A landscape with many valleys, sampled at points; each row gives a point and its height.
From any point a ball rolls to the lowest of the 2 points nearest to it. It stops when none of these is lower. Distance is the straight distance between rows; heights are no part of it.
k_825 h=4.27: 83	-139	-120	86	1	363	-354	5	54	-257	203	-389	81	-64	-273	-57	-32	-125	117	-151	-153	105	-105	-266
k_933 h=8.08: 223	-28	69	-304	206	70	379	327	-79	157	76	2	-207	-279	-71	-40	-160	75	367	185	87	418	114	69
k_795 h=7.65: -55	56	-159	184	-449	92	-85	151	51	171	-312	-389	-310	-2	-77	-30	-65	264	-35	269	-160	-223	-201	185
k_191 h=6.64: -326	115	217	-128	-186	-124	1	464	-439	-47	114	203	91	-185	-74	274	90	-69	39	-105	225	328	217	45
k_707 h=2.10: -107	88	178	38	-56	-338	-20	-117	-172	-190	135	339	208	136	109	319	125	-236	-373	-300	252	-181	163	-15
k_881 h=2.87: 200	-24	-294	-83	381	-350	180	-379	117	56	166	34	-14	148	167	-127	348	300	-237	275	-147	-624	-121	-1
k_221 h=7.33: 225	100	-25	-311	-138	300	-247	13	-246	-61	-99	302	-174	-142	-97	84	-14	-157	39	-146	398	323	98	305
k_966 h=2.89: -526	11	-202	-157	-424	22	100	-168	-227	-134	-16	505	441	-71	112	-234	251	-236	-124	-357	116	260	384	-326
k_534 h=1.26: 204	-23	-100	207	-270	-271	-109	136	-24	80	222	110	213	113	-282	239	45	91	9	-377	-44	-193	184	-248
k_609 h=7.87: 195	145	12	-203	-122	252	27	414	-281	282	-36	136	-132	-218	-110	10	-159	158	345	138	195	527	160	184
k_48 h=5.33: -350	439	196	-56	160	-357	192	-108	93	103	103	119	-136	87	388	-69	145	-185	-371	-88	-7	136	180	-14
k_612 h=4.10: 58	-275	-112	-148	291	-182	221	31	222	69	-75	-430	-62	258	-15	7	-61	73	138	99	-168	-305	-366	120
k_884 h=2.00: -634	82	57	136	-190	-47	-37	192	22	122	211	89	297	-14	112	-265	234	3	-83	-137	-336	57	228	-476
k_985 h=3.58: -23	-58	-264	-72	470	-338	195	-612	560	-77	122	102	219	110	193	-403	196	38	-130	229	-287	-507	-39	-27
k_133 h=2.56: 125	237	197	-8	-26	-410	-150	-50	-147	-52	53	141	-215	97	-44	350	186	-134	-147	-155	312	77	286	125
k_823 h=4.66: 13	156	19	89	-321	534	-87	-75	-184	-337	-296	-87	-80	-562	-38	-12	-68	-195	-196	135	130	78	-310	304
k_344 h=6.35: 612	-322	-15	-69	76	-34	272	-98	108	58	-26	456	-67	-221	-131	57	-39	179	101	-118	142	-440	-54	145
k_500 h=8.14: 348	30	208	116	101	-51	24	-214	17	52	-241	95	-191	222	402	89	91	33	-91	18	314	-97	44	134
k_174 h=1.90: 465	-156	-96	78	-225	224	-569	168	-21	201	-197	-283	-57	112	-304	-33	-531	-80	5	178	26	-148	-426	237
k_494 h=3.75: -128	-424	-246	83	-498	425	-193	-126	-217	-289	-125	5	265	-131	-244	-33	16	44	-130	-79	-50	-327	-245	-235
k_842 h=6.91: 259	251	-113	-77	-76	463	-386	191	-430	114	-109	101	-177	-110	-15	194	-277	-17	-84	283	277	198	-73	322
k_3 h=7.53: -284	138	-71	44	-298	-224	259	141	68	141	-153	-502	-412	-2	35	-64	85	122	-77	164	-190	-47	-94	98
k_530 h=6.83: -104	-306	-38	-36	-47	-77	-116	-154	187	-400	176	-40	220	104	-237	51	-42	-380	72	-296	-6	-44	142	-278
k_136 h=4.74: 379	-137	6	93	220	209	-193	37	124	77	76	-260	-18	181	-192	9	-144	247	347	198	-111	183	-8	-178
k_584 h=0.98: 76	-68	21	115	-336	239	-410	349	-16	55	-331	-481	-33	-154	-312	-38	-477	-330	63	220	-49	61	-391	243
k_121 h=7.11: -249	81	94	31	-16	-536	-373	19	65	88	375	337	235	335	-236	46	99	-81	-79	-368	-82	86	393	-334
k_769 h=4.91: -202	163	26	46	260	-347	123	21	256	384	169	110	200	460	250	-72	-126	-81	-181	-288	-188	58	152	-326
k_507 h=3.26: -498	10	184	357	46	84	39	154	120	-273	14	-434	-13	-257	49	61	-21	-86	293	104	-258	164	-50	-120
k_259 h=5.56: 116	228	-73	76	-212	418	89	55	-407	-155	-120	-270	28	-552	261	-168	-136	-63	189	478	306	464	-69	133
k_690 h=6.00: 263	228	157	152	88	238	40	72	-72	-61	-140	-258	-188	-313	91	10	-88	78	338	457	140	452	58	132
k_561 h=5.29: -29	-127	-79	-117	126	-333	335	-11	61	215	174	265	316	193	164	-37	-29	1	-229	-172	-42	-331	123	-221
k_403 h=1.60: -261	-5	-10	153	-239	-102	0	268	-63	173	64	-300	102	83	38	-218	196	69	80	-53	-249	95	154	-469
k_483 h=7.20: -281	262	181	259	41	-432	-323	-102	298	106	243	7	-105	244	-270	-3	169	55	-54	-227	-345	178	299	-320
k_129 h=7.38: -211	168	-151	41	-92	10	482	179	-107	144	-58	-278	-127	-237	202	-96	156	285	-85	279	-196	-208	-184	151
k_175 h=5.83: 3	-167	-140	-161	-54	-238	425	210	-274	53	62	246	172	-36	-25	275	-35	-7	-179	-32	133	-286	120	-88
k_827 h=4.70: -504	215	34	108	262	-215	320	39	328	231	71	-223	26	248	300	-185	-96	-71	25	-144	-347	218	54	-224
k_319 h=7.62: 365	22	142	60	194	39	-73	-141	1	85	-268	-213	-172	-34	253	-63	235	258	-184	271	94	-482	-557	457
k_230 h=7.01: -168	-141	-19	-36	105	-423	-148	-115	235	-162	449	338	331	134	-316	136	-88	-241	-47	-407	-132	-112	263	-278
k_977 h=7.67: 87	326	-62	-250	57	-53	139	242	-274	153	124	305	-68	-120	6	61	121	76	361	-226	194	671	373	192
k_871 h=8.34: 295	-128	-375	-15	-270	337	10	-35	-432	83	-95	192	138	-20	3	147	-72	296	-198	127	170	-326	-85	8
k_520 h=6.79: 286	-391	17	-74	259	32	378	-220	162	-119	-71	174	159	-156	-22	-68	72	192	50	77	-89	-549	-305	164
k_393 h=3.33: -301	181	-78	-247	-188	72	-289	-131	-114	-156	156	418	184	162	25	-201	280	-136	-58	-370	108	416	425	-150
k_938 h=1.55: -411	115	-151	-153	-253	-83	43	-47	-260	-258	95	293	100	12	-26	304	72	-333	-264	-401	200	101	195	24
k_448 h=2.82: 549	-172	110	45	88	152	-393	15	158	371	-296	-154	-409	180	-265	-30	-430	269	210	254	-14	-56	-371	287
k_161 h=2.92: 289	84	-177	-103	213	190	98	206	-130	121	-51	-428	-205	-149	-7	132	-260	-70	42	258	32	94	-287	212
k_143 h=6.88: -316	160	129	56	-121	193	-32	288	-209	6	166	178	-21	-177	-59	46	138	231	23	98	-62	187	232	-50
k_193 h=8.89: 246	-114	-86	-190	147	295	-90	-16	-365	15	-37	89	-119	96	202	198	-101	105	-217	270	295	-246	-195	168
k_312 h=4.46: -175	-44	66	42	379	-341	269	30	275	336	-23	-306	-144	425	133	-25	-54	147	25	74	-321	-65	-130	-90
k_792 h=2.86: -177	-330	165	-183	-114	-47	268	209	283	117	-40	10	64	190	-19	-214	-151	-108	59	-368	-120	-55	-66	-90
k_624 h=7.22: 219	-320	97	21	104	51	129	-313	28	-228	-270	-17	95	-172	50	11	171	115	-180	126	89	-689	-636	391
k_657 h=2.19: -395	-88	-222	-73	-490	84	-160	60	-469	-231	-2	317	391	-3	-118	189	156	-229	-49	-495	206	181	203	-183
k_314 h=2.21: -78	227	20	169	-85	12	247	347	-120	143	-127	-472	-179	-132	114	191	-257	-129	111	-80	-2	279	-193	131
k_856 h=5.55: 291	98	-64	-72	-11	106	172	-109	27	0	51	390	101	-51	-1	-50	148	38	3	-343	122	76	196	-43
k_347 h=1.82: -22	-62	-230	18	-120	-138	-186	125	-27	-123	230	202	137	124	-492	329	-51	-78	297	-375	7	143	312	-91
k_865 h=2.59: 242	49	192	214	168	-448	15	-334	376	58	-77	124	-419	184	-100	183	85	197	32	90	-81	-156	177	81
k_696 h=7.91: 375	-39	176	178	-43	228	-270	-90	25	-73	-257	-415	-7	-85	70	-149	89	124	-42	254	55	-166	-402	175
k_286 h=5.11: 101	208	90	159	-261	494	-133	146	-277	-87	-266	-417	19	-548	158	-249	-122	-170	-92	359	126	231	-449	284
k_666 h=7.54: 292	113	-61	-504	115	-18	-78	66	-110	118	-36	230	-297	45	-71	-3	14	-186	234	-355	342	601	236	252
k_145 h=7.16: -148	53	201	101	-27	278	220	141	15	-47	-38	4	-54	-375	60	-108	133	285	-32	187	-199	-113	-139	115
k_474 h=6.33: 24	-117	39	-86	-290	-91	213	362	-321	-35	-8	109	178	-236	-187	251	-42	-143	1	-123	260	46	99	28
k_366 h=1.89: 149	220	-105	308	-127	-181	145	280	-120	280	77	-180	29	47	8	241	74	187	-98	-181	-140	-123	52	-166
k_18 h=5.53: -174	157	148	114	214	-85	9	-126	150	-140	176	-161	-32	67	120	18	116	-101	-216	-75	-155	-57	-24	-88
k_877 h=2.41: -879	-130	57	165	-212	144	41	137	-64	-85	39	-152	237	-181	254	-290	212	-77	-120	-120	-384	-152	-94	-339
k_753 h=1.69: -118	-38	328	78	-181	127	-121	446	-30	193	-288	-547	-196	-67	-132	-1	-346	-105	168	114	-30	342	-353	149
k_672 h=4.15: -47	-83	-77	51	343	-154	181	-489	390	-138	39	342	288	233	296	-143	-28	-8	0	146	-107	-296	209	-145
k_457 h=3.74: -204	-26	-113	209	4	285	28	-158	54	-503	41	-448	102	-299	-13	4	108	-268	61	-44	-170	14	-200	-94
k_486 h=5.18: -410	442	216	58	397	-335	91	-323	362	4	29	592	117	66	418	26	-12	-200	-246	-96	44	121	362	141
k_42 h=4.24: 166	-93	272	-178	394	-44	-31	-13	172	188	139	5	-257	215	-178	-142	-16	244	284	240	-124	357	179	-197
k_678 h=3.91: -179	207	254	-236	384	-120	-10	-119	205	61	257	231	-198	68	13	-263	160	27	104	54	-121	461	339	-113
k_629 h=2.36: 13	-223	-70	-234	-175	63	57	213	83	93	1	115	-20	181	-259	94	-242	-119	235	-418	59	150	81	7
k_898 h=2.93: 169	108	144	95	44	-237	-88	-3	206	100	-71	84	-388	116	-350	284	-67	79	256	-131	3	224	180	149
k_236 h=8.36: -115	-72	42	-427	-65	207	463	353	-365	103	76	41	-140	-339	70	-118	-61	4	-27	120	123	181	-74	108
k_587 h=3.63: -463	147	85	-208	88	40	-43	-124	21	-176	221	292	134	2	120	-254	163	-140	14	45	-36	357	396	-220
k_492 h=2.85: -625	-172	104	240	119	61	-42	209	46	-204	117	-485	240	-183	36	-109	191	-28	91	114	-450	-210	-309	-241
k_585 h=4.68: 9	61	35	181	508	-403	-18	-422	347	101	52	63	14	472	320	28	-7	110	-34	259	-129	-148	199	-206
k_760 h=6.42: 151	307	26	169	-119	251	-193	333	-313	37	-181	-128	-144	-395	-85	218	-373	-48	176	584	146	349	-61	350
k_778 h=4.71: 399	-233	-112	149	116	124	-308	-15	200	-84	123	-496	22	73	-381	31	-191	37	219	-19	-184	-101	-331	-78
k_56 h=2.96: -373	-257	-94	165	-395	164	-50	-57	28	-116	-70	-69	216	-14	-30	-305	209	140	-105	-77	-261	-361	-73	-280
k_619 h=4.99: -89	329	-26	-79	277	-381	-18	-358	233	175	54	678	218	259	387	-46	102	-97	-127	-92	194	214	536	-29
k_61 h=3.32: 480	-75	219	-46	-42	-7	-340	107	62	242	-230	121	-370	76	-315	135	-246	80	214	35	227	182	-24	302
k_834 h=5.94: 701	-1	-32	2	55	181	97	81	47	189	-62	366	-30	-240	-174	100	-70	96	193	-245	193	35	51	197
k_576 h=4.67: -171	89	-196	-13	164	-171	72	-525	279	-90	56	656	423	238	322	-84	-45	-195	-205	-113	122	-93	376	-169
k_445 h=8.26: 525	-65	65	144	151	230	-211	-394	-18	-168	-141	-134	44	172	332	-61	121	85	-108	68	243	-237	-200	44
k_733 h=7.89: 70	46	-423	124	-439	351	69	-9	-82	16	-174	-12	-123	-108	-60	15	-31	260	-1	166	-47	-184	17	65
k_553 h=1.94: 429	-217	-33	137	242	-467	13	-340	214	-41	17	-21	-219	181	-2	85	176	301	45	344	14	-560	29	26
k_858 h=2.95: 200	-274	-206	102	-438	369	-366	21	-111	-160	-178	-162	109	-32	-303	74	-280	-96	-37	-6	57	-220	-275	58
k_14 h=2.07: 149	20	68	119	-85	-153	-151	148	-77	289	94	-347	35	322	56	-76	122	189	-95	-153	-107	-29	-53	-345
k_498 h=5.78: -162	-157	0	-211	57	12	99	-184	144	-196	59	35	-173	130	28	-82	40	-3	-126	109	-66	-229	36	52
k_929 h=7.90: 201	129	107	-13	240	-118	183	-150	14	164	-163	-61	-332	104	412	-70	256	236	-240	186	72	-231	-154	224
k_644 h=4.19: -116	108	76	5	-79	302	40	39	-154	-339	41	-242	-102	-448	-66	9	30	-270	-84	-5	32	211	-166	109
k_248 h=6.15: -193	-398	-82	-75	2	90	18	-290	43	-476	35	-89	178	-72	-148	-46	96	-41	-74	179	-98	-397	-242	-62
k_387 h=5.23: 58	215	10	-331	276	-124	-44	-181	26	161	204	693	-108	147	82	-78	190	-43	-114	-302	179	162	346	89
k_924 h=6.54: -198	-449	-25	-107	60	-2	80	-325	88	-432	40	16	416	78	50	-171	30	-286	15	41	49	-137	74	-333
k_713 h=3.65: 103	-255	-130	-96	215	117	-49	128	99	66	-232	-627	-188	256	-44	67	-299	-38	217	251	-66	-108	-541	273

Call two points neighbours if one is among the 2 nearest of the other. Go from one point of each pair to the other, from neighbour to neighbour, staying as low as possible. Name the highest point that can't be avoided.
k_938, k_584: k_61
k_938, k_553: k_898
k_938, k_534: k_494
k_534, k_403: k_14

Where does a ball stop that starts at each point below?
k_136: k_938
k_795: k_584
k_175: k_584
